A landscape with many valleys, sampled at points; each row gives a point and its height.
A ball rolls from a point to whichever of its 3 nearest points has the largest drop for the distance, and stops where none of them is lower. Distance is the straight distance between rows; heights are no part of it.
rut (h 8.34): [164 113  85 149 118 148 208  86  95 167 147 211]
dobu (h 2.79): [182 161 143 131 178 117 140  87 133 131 107 123]
Viga (h 7.56): [ 87 164 161  69 130 140  42 169 125  97 123  67]
dagan (h 6.58): [ 87 140 161  78 114 127  59 153 127 106 131  77]
ful (h 6.71): [ 87 153 158  76 156 129  87 125 135 105 113  72]
gamun (h 3.90): [164 131  87 149 139 148 185  84 112 168 139 189]
lalaf (h 7.81): [106 142 149 104 150 129 123 139 132 120 107  79]
deme (h 3.33): [ 93  96 104 144  95 120 125 169 135 129 145 123]
goda (h 4.62): [175 156 114 139 170 125 154  77 136 151 116 146]
Rov (h 3.65): [151 114 113 160 109 133 132 124 128 126 142 177]
Lozap (h 3.11): [166 141 116 149 151 129 147  88 139 145 130 156]
Mugab (h 6.93): [ 89 161 163  64 154 133  60 135 134 104 113  67]
sefe (h 2.29): [149 111 108 165 105 135 141 110 127 136 151 187]
Veni (h 5.67): [ 86 110 144  98  89 109  86 155 126 114 146  92]
puneg (h 5.20): [115 129 131 126 133 126 134 152 129 123 113 104]
Bir (h 5.77): [180 153  89 137 164 153 183  76 121 164 114 178]
tobar (h 3.63): [178 156 126 139 168 115 142  82 141 142 114 136]
Sepa (h 6.45): [ 83 132 158  82 104 127  64 158 120 107 137  81]
fel (h 2.04): [174 162 159 120 175 121 133  94 131 122  95 112]
Kobud (h 1.02): [ 79  72 115 129  58 101  92 184 133 121 166 123]
Nom (h 4.18): [159 133 130 145 134 122 133 128 131 121 116 139]
Vuzu (h 2.38): [159 128 115 156 134 124 141  98 136 137 135 169]
pezu (h 5.01): [113  89 104 170  75 142 138 162 123 126 153 177]
zeviv (h 2.23): [ 82  85 111 138  75 105 111 173 138 126 153 124]
zifar (h 2.19): [178 166 157 119 184 115 136  86 130 125  92 108]
dom (h 0.69): [ 70  61  87 156  53 122 112 181 144 127 177 153]
gofe (h 0.75): [149 115 103 162 118 135 150  94 129 146 152 183]
sur (h 4.47): [ 98  85  94 163  81 136 133 177 131 128 156 157]
buso (h 3.59): [153 123  93 159 130 146 180  82 119 164 152 192]
bom (h 1.24): [169 170 169 112 185 123 136  97 125 115  86 101]
rine (h 6.49): [ 86 140 158  80 134 123  84 134 135 110 119  76]
fem (h 5.36): [125 109 112 153 103 130 131 159 129 126 131 142]
sutop (h 7.25): [ 92 133 149  94 144 125 118 136 130 119 114  81]
rivi (h 4.15): [183 184 163 113 207 119 143  60 133 131  86 100]
tef (h 6.19): [ 84 122 150  89 111 118  87 142 130 114 133  82]
vado (h 6.68): [ 77 138 159  84 100 139  53 177 116 101 142  74]
vof (h 4.48): [111 109 113 145 109 126 134 166 132 130 130 125]
govi (h 3.05): [142 106  94 164 104 141 176  96 118 160 167 199]
peno (h 5.86): [109 130 139 113 137 124 132 144 128 123 114  90]
disaz (h 3.02): [149 181 173  96 189 143 131 109 121 109  76  82]
lofe (h 6.43): [174 125  91 141 136 154 205  80  98 163 129 212]
batug (h 3.77): [165 142 139 138 147 123 132 120 128 120 109 130]
rezu (h 2.94): [ 79  71  93 155  65 118 122 179 139 132 166 148]
dus (h 3.64): [137  96 110 172  84 140 142 128 119 130 163 195]
muba (h 4.54): [184 173 129 131 190 119 155  68 141 150 105 125]
fosik (h 4.99): [138 119 123 146 122 131 134 151 130 122 118 134]
Fufi (h 3.25): [152 149 151 120 162 129 136 126 121 110  95 101]
gatev (h 3.95): [132 168 163  97 177 137 132 124 126 114  80  78]
gozud (h 7.39): [ 92 108 131 119 111 114 120 154 133 127 136 100]
satup (h 1.39): [161 136  98 149 149 139 161  82 130 159 137 172]
paf (h 3.85): [171 139 130 143 149 118 136 100 133 132 117 142]
buf (h 6.00): [186 187 145 115 209 120 158  56 138 144  92 104]
ven (h 1.50): [124 133 140 121 140 127 135 145 123 121 106  98]
fogap (h 4.35): [122  83 105 175  69 143 144 152 117 125 166 198]
fid (h 5.52): [125  98 101 167  87 140 136 162 123 123 143 170]
fim (h 6.98): [ 96 162 160  86 169 139 112 124 135 115 101  71]
zuzi (h 1.21): [ 80  69  88 169  57 142 137 183 131 130 168 172]
gir (h 4.44): [ 87  97 142 103  73 103  79 172 122 113 154  99]
tozo (h 0.88): [147 145 145 126 150 126 133 137 123 118 101 108]
raf (h 2.13): [ 84  80 122 117  69 105  91 175 132 120 160 112]
Poka (h 6.59): [ 89 125 146  99 126 116 108 140 129 120 127  82]

Call two points neighbours if one is among the 3 nearest of the other. Go from one point of each pair to the other, from neighbour to neighbour, staying as low as possible. Name the highest point that can't be avoided.
dom and gofe -> fosik
gofe and bom -> paf
Kobud and dom -> rezu

Where does a ball stop that starts at each point below?
dagan -> Kobud
tobar -> bom
vof -> Kobud
fid -> dom
rine -> Kobud
gatev -> bom
lofe -> satup
vado -> Kobud
fogap -> gofe
fosik -> tozo
